A landscape with many valleys, sampled at points; each row gives a point and its height.
From any point a ball rolls to the lowest of the 4 points nearest to it. It stops when none of these is lower. Distance is the straight distance between rows; heights are no part of it.
J762 height 256: [105  80 124 121 165 119  84  88 144 151 127 100 153 141 152 132 143 131
  84 180 145  89 110  40 118 113 143 127 109 102 121 179]
J520 height 323: [152 100 144 173 118 104 130 156 139 164 180 140 109 174 127 116 159 101
  46 106 154 158 120  73 169 111 144 120 132 134 134 140]
J664 height 391: [127  99 103 115  75 146 140 144 146 123 155 168 187  89 160  56  95 184
 135 105  99  99 143 110 111 159 132 136 129  75 113 125]
J76 height 535: [138  90  93 148 185 129  73 104  75  37 132  84 141 154 123 125 140 133
 120  97 215 137 145  62  95 113 145 193 162  92  73 104]
J841 height 277: [163 166 121 127 159 151 157  77 159 196  70 147 141 137  74 107 141 138
 177 152  79 161  94 228 113 121  78 184  93 160 148  93]
J199 height 150: [118 120 171  93  99 116 134 130 162 153 144  92 158 128 152 150 143 151
 114 176 111 117  83 156  75 139 140  76  80 162 199 147]
J56 height 303: [104  90 146 118 140 119 120 167 100 106 131  93 116 132 119 118 121  95
 112 146 116 112 120 100 138  66 171 112 164  95  61 177]
J198 height 259: [113 135 125 169 127 104 132 146 129 172 161 119 138 170 100 139 141 125
  74 104 119 139 114  89 116 114 167 110 113 169 151 147]
J510 height 123: [110 152 133 106 132 134 192 107 162 139  89 128 134  67  98 145 101 142
 150 125 112 112  95 167 152 133  94 114 118 175  85  95]
J575 height 469: [ 85 110  97 107 131 138  84 104  96  60 111 126 181 123 197 104 101 163
 108 108 161  85 174 116 138 193 124 168 129  70 106 135]
J470 height 232: [111 181 159  87 140 153 142 114 147 156 111 129  96  61  77 161 173 173
 155 121  93 110 129 218 107 168 109 165 119 141 140 122]
J955 height 179: [127 155 109 162 135 133 160 131 140 187 120 133 116 142  80 141 116 103
 115 124 151 126 108 130 168 152 110  85  88 180 114 112]
J448 height 94: [118 136 157 160 154 130 166 139 140 155 142 119  79 154  93 111 107 141
 105 113  93 155 104 123 172  56 163  32 180 131  99 107]
J280 height 272: [107 128 119 195 128 133 115 134 141 146 164 105  70 180  55 107 142 105
 108 111 100 152 116 124 189  74 178 125 171 197 143  81]
J176 height 294: [134 136 141  93 125 136 111 117 136  92 152 143 163 120 194  82 114 164
 139 122 113 118 160 119  97 175 103 132 120  82 184 128]
J495 height 298: [120 111 123 163 147 113 111 155 120 162 127 123 124 145 100 149 147  88
 101 107 120 114 137  62 118 115 148 120 144 142 151 178]
J900 height 147: [145 132 176 100  82 161 110 140 126 116 152 104 135 128 123 161 140 135
 141 157 144 131 153 160  91 159 129 134 107 126 180 134]
J380 height 292: [151 157 122  54 130 135  66  77 139  92 147 127 176 139 175 135 150 153
 119 134 122 124 138 118  58 166 104 190 109 100 203 148]
J453 height 195: [133 144 149 116 127 112 130  94 155 135  60 178 106  72 112 152 160 154
 144 135 124 154  93 197 154 174  87 220 140 141 142  62]
J874 height 245: [143 183 124  98 110 132 165  86 154 140  90 136 118 113  51 141 141 169
 181 162  94 143  94 209 123 117 117 132  95 172 133 101]
J121 height 109: [ 98 118 154 134 162 117 120 141 140 141 159 142 133 151 120 103  97 111
 110 177 155 120  89 100 116  64 165  64 156  93 110 184]
J784 height 406: [149 106 109 162  99  80 150 124 111 170 144 150 154 148 172 108 117 164
  95  85 112 158 141  47 151 117 136 109 149  97 127 140]
J364 height 290: [125 125  95 192 167 116 147 134 134 182 136 122  99 157  46 112 144 109
 178 115 158 159 131 152 186  99 151 164 152 169 100  83]
J966 height 302: [125 144 137 115  93 123 154 137 137 119  86 185 113  95 120 109 122 139
 141 121 104 154 138 152 164 176  40 158 137 119 118  58]
J989 height 163: [123 142 112 183 159 133 170  98 145 214 125 148 149 145  63 127 111 125
 106 104 132 111 123 135 121  93 152  78 116 187 109  93]
J972 height 268: [ 99 127 126 124 155 132 114 182 116 128 162 122 135 173 151 154 127  97
 147 110 130 122 158  94 123 130 164 107 121 133 130 140]
J599 height 169: [172 103 147  94 106 124  44 129 116  92 138 118 133  99 195 112 135 153
 142 105 124 147 137 123  87 134 151 197 128  54 170 114]
J568 height 305: [151 122 145 106 119 114 126 143 127 126 145 120 141 134 109 140 109 110
  90 204 121 113 132 108 136  64 159 137 130  99  75 167]
J85 height 235: [148 183 104 184 135 128 161 133 139 125 103 150 105 109  96 100 135 143
 155  76 121 129 143 121 175 189  84 167 191 159  93  69]
J424 height 410: [106 121  80 153 182 143  94  93  89  83 143 108 148 138 163 105 120 157
 124 101 160 101 131  67  87 157 134 172 110 106 114 142]
J147 height 228: [ 50 173 138  88 167 139 185 135 125 123 106 107 144 117  90 138 111 130
 119 137  92  83 102 151 123 123  88  67 105 122 109 147]
J930 height 264: [182 125 166 102 143 166  98  99 130  94 186 123 169 159 164 166 123 170
 130 150 139 138 139 123  76 121 169 165  99 107 162 150]
J72 height 327: [109 108 132 148 144 144 113 177 100  91 144 145 121 135 185 131 122 107
 128  93 159 135 189  82 128 149 148 106 140  89 141 159]
J717 height 42: [158  69 102 131  92  99 128 126 132 120 136 143 155 140 167  90 117 184
 154  75 124 105 152  82  94 161 160 142 170  78 109 129]
J7 height 419: [177  85 141 139  94  90 115  88 128 132 146 132 129 144 174 156 163 139
  99 168 138 151 126  89 143 114 106 151 152  70  83 157]
J848 height 412: [134  97 157  99  42 113 116 117 166  61 140 144 170 113 177  76 142 177
 161 117 121 144 153 149  76 148 137 139 159  58 148 101]
J371 height 190: [ 94 159 105 114 153 142 148 142  55  65 136 113 108 111 131 124 189 108
 155  62 102  98 122  86 130 155 137 158 140 162  95 159]
J963 height 152: [116 151  97 143 138 146 146 200  92 103 110 111  85  91 129 152 141 120
 168 113 139 134 157 159 164 168 135  85 130 143 114 116]
J144 height 208: [143 110 170 145  90 101 141 138 151 182 167 159 128 146 154 133 135 123
  63 175 163 149 114 127 162 119 135 120  85 127 127 132]
J315 height 258: [182 114 135  89 138 131  75 126 143 137 187 109 145 160 127 132 126 126
 110 176 125 147 110 153  94  76 180 110 118 117 173 174]
J889 height 80: [ 99 149 151 114 162 128 127 147 106 119 120 111  97 115 136 120 121  98
 156 147 133 115 138 149 123 100 133  80 133 116 137 125]
J935 height 221: [149 186  89 153 126 124 138 128 123 139 123 148  94 129  76 120 146 138
 127  65 138 146 168 144 176 147  82 190 177 204 122  94]
J617 height 296: [148  95 118 149 136 119 149 138 110 170 134 127 136 175 128 131 159 100
  75 109 133 128 117  96 132 151 145 114 104 119 179 139]
J31 height 110: [122  76 106 128 162 138  69  86 113  79 130 106 186 116 159 149 132 142
 121 149 173 102  96  86  94  95 130 181  91 102 121 154]
J923 height 197: [ 59 170 138 122 168 143 126 137 105 123 125 107 120 116 106 116 115 117
 124  75 109  70 102 139 106  75 146  42 141 168  89 145]
J628 height 271: [139 132 189  68 152 165 152 128 192 130 194 137 119 156  94 125 107 163
 141 177 121 143 115 182  98  91 144  97 156 127 151 152]
J368 height 285: [113 116  91 161 121  89 161 176 122 166 134 136  93 156 111 150 124  88
  75  85 103 144 122 101 112 142 137 136 139 187 179 155]
J143 height 153: [130  92 166 116 112 109 132 147 135 156 153 135 129 138 138 153 116 129
 105 200 145 150 108 153 125 139 125  86  78 114 156 114]
J290 height 291: [138 143  80 200 151 142 138 132 164 190 121 133 124 146  80 106 130  99
 140 126 144 142 129 143 197 103 137 150 102 167 107  73]
J691 height 273: [118 130 137 142 116 143 174 170 150 155 140 150 124 169  72 131  95  84
 109 184 129 134 118 129 202  65 170  91 165 123  85 113]
J996 height 136: [ 93 128 139  97 166 129 107 173  99  84 150 110 129 112 143 102 125  95
 177 119 146  88 142 137 141  97 166  66 105 125 116 127]
J772 height 352: [154  71 138 121 104  92 122 132 144 115 142 113 176 112 194 132 131 129
 115 139 145 143 145  86 149 122 116 113 178  75 114 114]
J461 height 345: [166 119  91 148 135 134 151 138 117 154 149 132 123 151 138 146 117 113
 107  91 108 116 160  46 141 155 137 122 138 139 125 138]
J480 height 275: [148  80 156 117 119 115 135 139 112 121 140 141 137 113 146 126 149 105
  78 194 136 129 119 108 128  69 169 136 123  94 123 175]
J298 height 154: [ 90 151 135  78 134 137 123 119 113 110 114 124 157 106 164 139 128 125
 122  95 127  98 121 133 110 159 108 130  86 127 155 155]
J471 height 212: [140 148 102 167 126  99 141 120 129 150 103 124  78 129 104 151 114  92
 104  78  81 139 157 149 156 141 101 148 149 201 131 108]
J386 height 182: [120 113 164 109 136 127 118 138 126  97 149 134 135 121 188 133 120 126
 133 159 143 121 141 101  93 155 116 130  83  91 173 152]
J365 height 297: [133  76 115 154 164 120 106 112 112  92 124  94 136 141 159 134 153 143
 136 144 169 123 129  55 112 127 148 172 131  75 101 161]
J746 height 236: [124 149 107 176 138 126 143 165 149 143 122 120 105 129  71 106 132 118
 120 125 152 149 127 121 153  65 161 113 146 156 123 117]
J820 height 205: [109 161 124 126 156 129 134 171 108 157 112 114  88 128  78 145 102 120
 170  89 114 120 141 145 164  82 158  70 173 165  71 132]
J725 height 284: [133  78 140 116 119 115  82  92 130 153 142 111 176 130 148 136 137 156
  93 157 154 139  90 104  65  93 124 160  58  91 165 179]
J334 height 293: [129 155 120 111 120 144 151 147 121 116 113 147  99  89 162  77 110 127
 130 113 138 129 141 109 168 208  99 100 127 123 133  78]
J374 height 252: [120 123 122 107 148 142  62  94 108  83 135 115 188 133 180 133 101 126
 119 136 140  91 134 103  66 168 123 179 107  85 188 141]
J740 height 301: [120 135 161 100 104 157 121 118 128 117 103 128  98  78 124 148 147 111
 176 127 116 129 135 169 124 168  85 108 101 144 139 107]
J901 height 598: [175  55 100 149 147 108  91 118 104  71 145 102 142  95 184  85 143 124
 133  96 193 137 134  71  81 123 133 154 165  45  70 127]
J267 height 357: [145  75 106 164  78  96  94 113 111 184 134 126 112 179 120 139 150  85
  71  90 107 175 132  76 128 126 170 130 155 157 182 149]
J839 height 142: [144 109 127 154  71  96 125 116 111 144 184 109  94 144 129 136 167 117
  55 147 103 141 167  89 146  69 178 146 149 136  86 177]
J92 height 390: [138  93  69 147  86 119  78 133 139 105 123 138 103 143 123 100 126 136
 134  24 122 111 170  86 101 154 138 123 188 116 126 159]
J410 height 322: [123  84 132 141 132 123  94 161 113 137 142 117 142 161 112 152 136 119
  98 148 147 123 140  81 112  83 194 114 128 126 110 184]
J777 height 227: [ 90 157  78 207 141 118 128 154 128 149 111  99  73 153  54 134 116  87
 109  71  67 141 126 181 150  84 120 116 153 210 151  92]
J285 height 306: [151 164 126 111 121 143 175  78 160 167  69 140 172  68  90 148 140 134
 122 145  69 138  94 206  96 116  63 163  95 193 111  86]
J507 height 222: [143  92 146 127 105 109 108 126 140 113 146 139 127 127 170 104 124 124
 122 174 152 135 162  95 127 128 116 115 121  89 130 150]
J261 height 319: [133 152 105 187 157 126 166 128 128 162  82 127 118 129 102 110 139 115
 162 144 155 141 154 166 185 135  96 175 108 154 104  75]
J302 height 231: [174  83 147  90  84 122  94 125 160  91 152 125 144 110 185 150 155 140
 114 157 136 153 133 119 105 121 134 162 122  89 158 150]
J988 height 299: [127 140 107 159 148 113 150  89 148 189  84 140 145 135 107 120 107  95
 165 156 103 161 112 204 131 107  71 171  91 159 135  58]
J55 height 186: [124 119 137 119 123 129 171 166 128 171 141  99 149 109 130 157 130 108
  86 156 123 106 120 128 129 119 132  76  78 117 159 126]
J350 height 607: [151  73 121 151 150 118  99 127  75  86 130 112 113 129 141 156 136  65
 131 147 124 107 137 106 129  55 150 173 152  64  73 153]
J130 height 269: [142 103 142  95 135 146  76 104 135 122 151 122 162 135 135 165 140 128
 116 204 149  95 100 133  83  62 160 144 106  81 128 186]
J493 height 340: [117  94  85 137 104 127  99 127 116  85 118 106 139 156 176  63 133 153
 172  89 152 114 197  81  93 143 153 169 137  66 113 139]
J538 height 351: [170  71 113 137 115 105 115 124  80 106 115 115 149 121 186 115 169 113
  95 174 146 125 126  99 146  96 133 142 148  72  70 170]
J991 height 442: [137 103 106 137 129  90 119 138 105 125 157 158  92 159 127 123 152  80
 110 108 149 158 179  92 143 137 141 102 159 101  92 151]
J458 height 348: [141 123 147 173 118 111 171 154 141 179 144 148 123 172  94 120 121  91
 110 182 152 155 142 108 201 128 160 129 122 138 112 100]
J994 height 157: [109 172 177 103 130 120 186  80 138 156  70 157 133  78 109 178 162 127
 129 125 125 115  81 162 140 179  82 194 132 154 122  91]
J906 height 634: [178  80  92 156  93  77  89 133 120  78 159 111  95 148 159  60 132 128
 139  41 131 168 155  60  94  97 144 142 227  77  58 130]
J539 height 435: [142 104 118 173  99  82 148 150 117 152 139 144 115 181 157 138 138 107
  88  85 142 164 159  72 130 109 159 135 190 124 118 171]
J695 height 99: [115 104 176 105 108 112 112 138 157 110 143 119 104 133 155 143 122 138
 147 208 131 136 114 119 103  90 154  92 124 110 137 163]
J667 height 199: [102 156 122 146 135 146 141 157 106 163 119 146 148 167  82 154 144 133
 104  83 127 122 121 108 139 183 117 102 106 167 128 133]
J846 height 31: [ 98 129 157 108 147 130 126 158 133 127 136 118 128  99 128 107  74 137
 143 171 113 126 110 149 113 100 143  61 112 130 134 129]
J850 height 250: [101 145 157 119  97 115 156 124 131 153  98 118 107  98  75 158 103 126
 178 139 121 126 106 194 115 104 137 117 104 139 147 106]
J443 height 207: [114 164 105 164 147 124 175 183 121 167 130 101 107 138  40 133 128 112
 150 100 132 128 117 136 156  82 140  86 150 177 121 100]
J945 height 494: [164  93 119 140  80 110 154 148 159  95 157 147 125 137 171  89 115 110
 148 105 154 159 176 101 161 181 113 108 172  94  82 127]
J855 height 191: [115 184 145 105 111 141 151  72 168 154  46 168  97  89  96 147 143 134
 142 123 131 127  99 194 153 176  41 169 138 177 112  93]
J237 height 314: [130 134 115 165 168 123 141  83 182 186  93 132 149 168  95  77 125 130
 142 188 121 170 100 230 129  73 110 173  86 140 148  78]
J509 height 471: [119 105  78 178 164 152  64  90  92  58 143 108 167 131 155  86 135 136
 166 100 164 112 147  70  84 132 140 167 160 104 105 115]
J451 height 505: [167  72 100 152 111  80 103  92 128  92 140 122 124 152 164 109 168 170
 114  91 142 158 161  47 109 120 152 153 196 102 105 150]
J675 height 287: [145 147 130 126 107 131 142 139 151 148  89 148 150 146 152 103  96 132
 109 143 128 120 134 119 166 170  91 112 101 114 130 103]
J474 height 300: [107 166 165  60 120 168 124 101 138  82 132 129 143 110 148  93 127 155
 104 108 100 100 106 150 140 187  85 168 130 115 144 141]
J799 height 193: [108 129 162 102 158 143 137 169 123 125 122 107 114 141 102  96  81 121
 114 159 124 132 101 125 184  48 181  67 173 109  94 132]
J887 height 225: [124 144 137 112 126 138 172 139 114 149  91 147 123 139 105 143 132 130
 128 128 130 144 134 166 145 188  66 148 101 157 138 110]
J131 height 276: [131 133 156 130 115 127 150 119 148 153 141 148 173 130 125 135 118 154
  80 137  98 119 122 136 151 176  83 108 100 158 181  99]
J563 height 253: [231  97 153  91 109 132  97 126 134 140 174 132 167 142 131 151 146 162
 101 186 122 167 129 131 108 109 155 136 120  97 177 161]
J284 height 289: [117 117 133  93 122 180 145 146 135 107 126 150 141 146 141  92 128 140
 105  49 107  90 181  64 114 186 107 132 143 110 133 150]
J755 height 371: [134 170 145 112 129 133 135 113 150 162 101 147  91 144  98 138 154 138
 220 133 110 155 139 220 112 166 118 151 104 151 188  88]
J89 height 372: [181 115 139 130  95  98 159 127 152 139 144 142 147 125 171 103 109 141
 101 145 140 127 159 104 109 164 109 113 132 112 157  79]
J931 height 164: [119 114 141 147 165 146 143 144 167 141 109 130  65 120 129 112  88 139
 140 136 133 168  86 155 153  77 159  31 156 113 111 101]
J191 height 396: [156 106 120 165 125 114 149 158 126 141 176 136 112 192 123 146 114  96
 103 117 170 192 174 105 160 144 145 115 135 133 111 116]
J564 height 581: [161  59 114 145 132 135  73 140  91  49 120 107 113 111 160 148 152  96
 140 148 174 111 124  82 100  70 155 183 137  80  75 134]
J404 height 375: [126 121 131  91  88 147 164 122 147 116 124 173 171  88 103  86  92 181
 107 120  81  79 140 124 140 194 103 128 137 112 140 106]
J355 height 249: [111 175 148 128 127 154 165  99 149 165 115 140 151 122  96 151  99 134
 118 186  84 145  93 189 135 117 114  71  94 145 183  88]
J405 height 265: [136 186 159  76 142 176 129 131 127  93 129 137 110 115 140 140 143 156
 162  96 105 119 130 199 109 194 106 137 127 126 160 163]
J46 height 206: [158 116 179 129  85 126 123  90 159 158 177 158 121 157 157 122 130 142
  97 218 137 193 135 158 148 144 129 116 105 142 157 103]
J129 height 148: [123 146 164  98 132 126 105 178 103  84 155  96 126 113 180 114 103 109
 165 147 111 104 121 161 100 139 162 134 118 108 184 143]
J316 height 485: [164  66  62 149 117 133 134 101 108 109 131 135 153 156 171 119 151 155
  75 107 137 121 133  21 125 119 128 107 141  83 111 154]
J489 height 288: [144  99  85  93 110 126 100  84 156 154 130 128 209 128 199 121 114 170
  98 128 139 114 128  77  84 172 109 137 100  64 188 146]
J71 height 344: [129 154  95 134  93 101 133 162 117 133 111 160 114 149 157 101 103 131
 128  27 116 127 176 104 143 181 105 114 182 131 121 109]
J313 height 239: [102 162 148  78 136 149 161  76 164 115 123 131 149 102 118 151 103 143
 126 129 104  93  73 182 108  89 116  71 101 169 155 111]
J24 height 233: [ 81 124 129 122 159 112 114 173  92 102 147  91 138 138 156 126  95 104
 142 140 154 108 141 106 113  86 203 140 152 101  89 144]
J363 height 161: [134  79 141 130 141 118  83 108 102  72 109  77 182  99 147 113 140 111
 109 187 157  92 131 121  82  80 123 180 117  97  98 150]
J221 height 295: [180 123 175 102 140 114  57  86 131  85 126  94 165 112 125 116 110 122
  94 216  96  99 120 162 107  28 167 154 142  78 139 158]
J181 height 364: [147  95 121 125 125  96  97 128 135  70 142 134 114 129 179 122 150 130
 125 132 162 128 152  64  96 126 154 128 140  96  71 167]
J514 height 395: [150 157 139 138  89 162 133 122 156 139 103 166 107 126 143 111 100 146
 139 131 107 177 148 170 145 210  60 120 124 130 160  84]
J496 height 81: [105 162 160  98 139 145  94 142 137 114 151 108 124 139 146 133 129 117
 143 172 120 127 108 172 108 117 138 103  82 138 177 156]
J53 height 478: [139  66 109 166 108  76  85  96  90 120 133 108 110 177 122 144 163 137
  92 121 127 156 145  57 111 100 159 155 177 133 120 165]
J767 height 171: [106 162 135 120 158 127 129 143 133 124  94 119  80 116 111 133  98  96
 210 174 147 138 102 163 163  65 111  40 154 118 110  87]
J626 height 404: [128 157 154 101 106 109 133 116 154 190 159 118  95 110  94 107  94 133
 139 203 105 201  54 204 158  74 135  94 131 159 148 113]
J218 height 398: [157  65 107 167 122 132  85 101 106 110 146  95 149 119 136 137 163 118
  88 185 170 118 141  51 113  72 135 180 139  97  97 180]
J786 height 334: [144 151 161  94 109 131 134 115 155 142 125 139 101 104 112 166 112 163
 171 142 116 162 132 203 115 169  98 125  90 155 196 130]
J276 height 181: [106 150 105 133 166 117 167 149 106 165 122 119 130 136 110 134 105 116
 112 120 120 119 111 133 156 100 144  54 126 165 113 127]
J484 height 321: [126 154 118 161 129 136 170  72 165 165 122 143 157 138  75 129 112 129
 120 156 127 112 112 185 164 120 117 141  88 224 128  52]
J430 height 394: [125 169 133  91 128 147 125 109 145 157 152 118  89 125 102 112 132 138
 202 170 108 166 114 197  99 124 124  89 121 157 167 109]
J153 height 226: [114 158 146  62 107 158 159 108 145 126 148 126 104  86  84 139 142 154
 153 116  75 137  79 185 102 134 127 103  83 192 146 143]
J523 height 519: [150 112 142 112  48 143 122 120 189 122 148 162 121 108 148  72 101 178
 164 149 128 170 159 174 123 189  91 127 165  90 163  85]
J715 height 196: [108 165 169  82  96 143 150 106 149 135 120 169 130  73  77 202 166 143
 147 125  75 112  66 199 134 163  76 143 116 179 139 106]
J622 height 135: [107 158 163 124 175 139 132 116 159 125 137 137  54 139 130 113  90 129
 148 167 114 120 100 150 150  55 120  71 151 131 141 121]
J854 height 260: [103 157 108 163 129 145 134 161 112 169 135 143 112 161  82 117 156 108
  83 118 154 132 130 107 151  71 176  80 115 171 121 107]
J319 height 278: [121 104 159 109 134 130  95 174 110  68 125  92 142 113 192 125 115  78
 140 152 167 131 138 111 108 128 149 158 134  75 122 151]
J773 height 170: [126 150 131 118 139 125 153  93 137 149  49 148 112  93  80 145 131 126
 177 148 142 143 125 169 158 140  82 184 122 146 121 111]
J399 height 254: [104 171 106 119 144 122 133 157  79 135 146 113 105 135 109 151 122 121
 132  71 115 118 128 103 100  85 171 109 153 167 124 144]
J791 height 339: [138 137 131 103  89 155 135 155 132 117 130 129  98  91 149 123 133 139
 176 168 120 149 142 195 107 186  66 118  86 124 166 108]
J346 height 247: [ 94 163  94 145  90 103 137 138  74 124  94 136  77 110  64 189 175 117
 110  28  84 122 121 115 135 172 138 134 153 217 126 110]
J154 height 369: [126  89  97 114 125 118 144 165 120 129 159 117 117 153 107 106 123 104
 104 169 108 142 150  99 152  61 185 118 157 102  61 183]
J14 height 218: [125 148 138 138 153 134 159 149 134 144 104 139  83 113  80 107 120 106
 152 174 120 151  97 175 160 145 115 108  89 151 113  98]
J529 height 209: [ 72 130 133 122 128 133 145 160 117 120 120 116 121 127 166 123  91  97
 143  89 141 112 161 122 135 173 129 138  95 114 111 146]
J557 height 329: [124  82  91 135 101 111  85  89 137 102 131 134 150 122 141  79 104 179
 143  76 115 138 138  80 107 149 143 115 160  91 122 172]
J222 height 378: [139  93 120 161 138 134  67 113  92  89 154  97 156 142  99 146 145 139
 106 161 149  86 113  66  98  36 181 148 131 101  92 168]
J561 height 270: [135 122 137 111 108 151 168 153 148 130  90 167 164 129 137 112 115 137
  93 106 101 104 124 109 183 193  81 131 147 139 127 111]
J792 height 187: [ 88  98 103 110 131 143  73  99 145  95 126 118 189 125 174 133 130 115
 132 131 180  79  94 128  78 126 147 139  65  94 156 148]
J5 height 425: [125 117  95 127 109 109 112 121 113  98 126 116  91 166 152 128 160 106
 105  64 121 122 167  93 127 164 155 131 174 147 141 168]
J256 height 246: [179 145 120 103 159 154  57 121 106  73 152 108 158 138 179 124 149 121
 133 106 124 133 149 165  89 188 135 192 151 100 190 132]
J253 height 312: [135 140  79 194 155 137 156 109 141 155 114 115 129 170  61 146 122 103
 135 146 131 127 129 185 174 100  98 163 122 174  98  65]
J291 height 101: [ 99 188 140 129 135 137 164 150 120 137  89 138  92 105 104 160 130 132
 185 120 141  82 101 141 164 124 111 137 112 158  62 101]
J583 height 346: [112 113 113 104 145 162  77 138  96  41 129 109 165 111 184  99 142  76
 175 125 162 121 119 110 111 152 162 176 108 102 116 118]
J390 height 63: [140 134 147 110 136 123 140 145 132 150 136 143 122 108 121 134  82 127
 138 146 127 140 112 156 112 104  90  56 105 158 126 127]
J464 height 128: [ 84 172 137 111 133 132 172 120 148 130  75 149 108  58 113 160 152 155
 156 119 122 100 100 148 168 147  84 173 138 121 116 110]
J490 height 356: [136 163 152  96 106 146 177 112 153 119  91 182 147  93 101 135 102 148
 102 120  80 127 123 139 154 177  38 194 160 155 125  86]
J768 height 397: [133  99  90 154 142 105 120 115 133 147 131 148 133 159 166 133 132 148
 104  52 143 126 134  80 110 164 148 131 143 109 137 175]
J573 height 279: [118 123 145 146 104 115 133 140 143 158 115 154 135 136 165 138 114 109
 116 142 142 131 144 114 140 159 112 120  80 126  94 125]
J956 height 460: [101 136  85 143 170 130  96 130  56  53 131 107 145 136 143 119 155 134
 136  85 166 130 157  77  82 125 159 155 109 135  94 170]
J435 height 234: [110 180 109 170  90 119 116 160  81  82 121 146  67 142  96 146 164 136
 112  41  89 139 144 126 178 200  83 136 175 171 120 113]
J146 height 188: [118  96 139 132 183 105 102  93 161 114 167 127 169 128 123 112 111 131
 131 160 153  71 107  98  96  87 183 117 123 111 108 172]
J778 height 347: [150 150 114 154 122 113 160 121 162 161  88 173 120 111 128  90 100 136
 137 123 139 147 142 155 179 179  85 154 113 137 132  63]
J132 height 248: [123 161 153 108 155 150 166  54 158 142 108 127 103 105 107 136  65 184
 144 110  91 141  57 198 123  84 101  87 139 161 134 126]
J412 height 121: [113 150 166  92 133 129 125 109 120 104 135 109 161 137 153 160 122 121
 122 134 110  97 118 144  93 158 104 108  83 141 184 163]
J396 height 540: [142  75  98 153 135 144  83 137  55  31 145 101 160 115 160 129 139 106
 141  97 174 134 144  79 110  89 146 179 164  96  68 123]
J611 height 160: [ 80 140 134 138 192 132 145 152 139 163 105 125 115 141  81 109 113 122
 133 115 124 136 112 145 147  73 139  49 148 151 103 122]
J447 height 274: [ 94 138 125 116 140 118 147 158 131 150 111 112  90  94 140 156 141 118
 218 157 123 124 122 188 134 156 118 112 125 113 143  93]
J605 height 219: [121  92 106 128 148 129  87  80 130 131 131 108 187 128 184 112 108 158
 120 141 161  99 119  70 102 157 107 139  83  74 139 155]
J838 height 470: [154  62 128 157 122  92  94 111  85  80 141  89 140 138 147 141 183 136
  98 142 143 146 138  42 105  76 155 153 161 102  63 177]
J100 height 238: [170 101 151 101 120 123  78 119 106  93 152 103 139 113 182 140 134  92
 165 138 142 107 130 159  69 115 167 185 119  71 149 117]
J677 height 223: [125 153 143 151 146 134 158 103 128 134 102 157 109 115  87 189 140 125
 134  62 109 107 110 112 191 148  71 166 160 171 129  88]
J96 height 220: [125 133 145 101 119 142 146 137 137 156 112 149 154 116 164 119 126 140
 101 106  92 102 146 106 138 182  86 113 123 125 160 135]
J542 height 261: [123 179 107 188 181 117 159 108 142 169 108 145 100 128  62 128  96 126
 133 128 149 159 109 154 180  87 143 118 134 185 118  89]
J118 height 210: [124 156 137  85 125 151 116 157 119 106 137 148 120  86 188 121 117 109
 165 102 123 113 132 196 108 184 136 133  97 112 185 137]
J613 height 255: [178 105 133  99  91 110  95 117 138 121 159 121 141 117 143 179 151 138
  91 202 121 115 115 135 109  61 142 167 102 100 166 176]
J339 height 224: [ 83 117 120 121 131 127 145 142 132 156 152 112 147 120 108 131 130 125
  84  97 139  96 138  95 114 134 159  79 110 144 119 167]
J268 height 137: [ 86 182 107 112 138 165 150 172  80 105 105  91 101 100 129 160 144 122
 142 114 116  96 159 132 153 176 125 131 100 144  94 143]
J757 height 237: [118 167  78 180 123 124 137 163  97 151 128 103  88 178  79 155 126 135
 164  89 133 165 134 139 147 134 160 109 148 193 122 114]
J196 height 266: [125 166 112 131 135  99 158 118 153 165  86 134 108 115 100 116  84 120
 194 158 119 127  89 221 126  84 115 126 116 116 115  96]
J486 height 307: [131 162 143  81 110 159 129 159 132 144  99 126  86  87 114 137 156 126
 183 148 111 149 115 193 132 179  92 105 118 142 150  96]
J685 height 143: [ 81 166 129 118 134 177 169 137 109  97  91 139  90 108  57 145 156 134
 150  79 104  77 120 112 131 123 129 109 143 144  77 149]
J210 height 262: [128 116 129 154 117 124 144 122 127 178 134 131 160 145 155 140 128 135
  82 143 158 139 106  88 126 147 128 131 113 118 174 154]
J709 height 211: [114 145 134 125 128 179 174 146 133 172  94 115 152 117 105 143 128 125
  98 112 114  74 131 144 127 142 116  71  73 170 123 119]
J450 height 203: [128 140 125 140 131 122 154 166 105 136 119 128 118 128 134 133 125 118
 162 122 153 146 172 107 155 173 113  77 125 131 109 120]
J665 height 263: [127 120 147 143 118 139 142 102 135 169 121 131 116 128 121 145 121 125
  88 146  88 141 106 161 138 154  49 147  82 171 135  74]
J479 height 198: [138 180  95 152 159 131 163 167 115 170 105 143 125 125  65 149 129 118
 144  92 125 112 136 137 130 116 130 128 128 175 131 118]
J938 height 229: [109 178 154  73 106 154  96 109 134 109 159 135 144 130 179 123 141 154
 128  81 130  90 144 156 102 190 110 160 106 127 164 173]

Where does a ball stop that starts at each point below?
J334 => J846
J966 => J291
J786 => J846
J791 => J846
J945 => J846

Call two points neighbours if one is among the 4 nearest of the other. Go from one point of each pair to the other, from neighbour to neighbour, staying as low as possible. Name the highest point that can't be avoided.
J846, J448 => J931
J989, J291 => J276
J291, J599 => J302
J846, J291 => J963
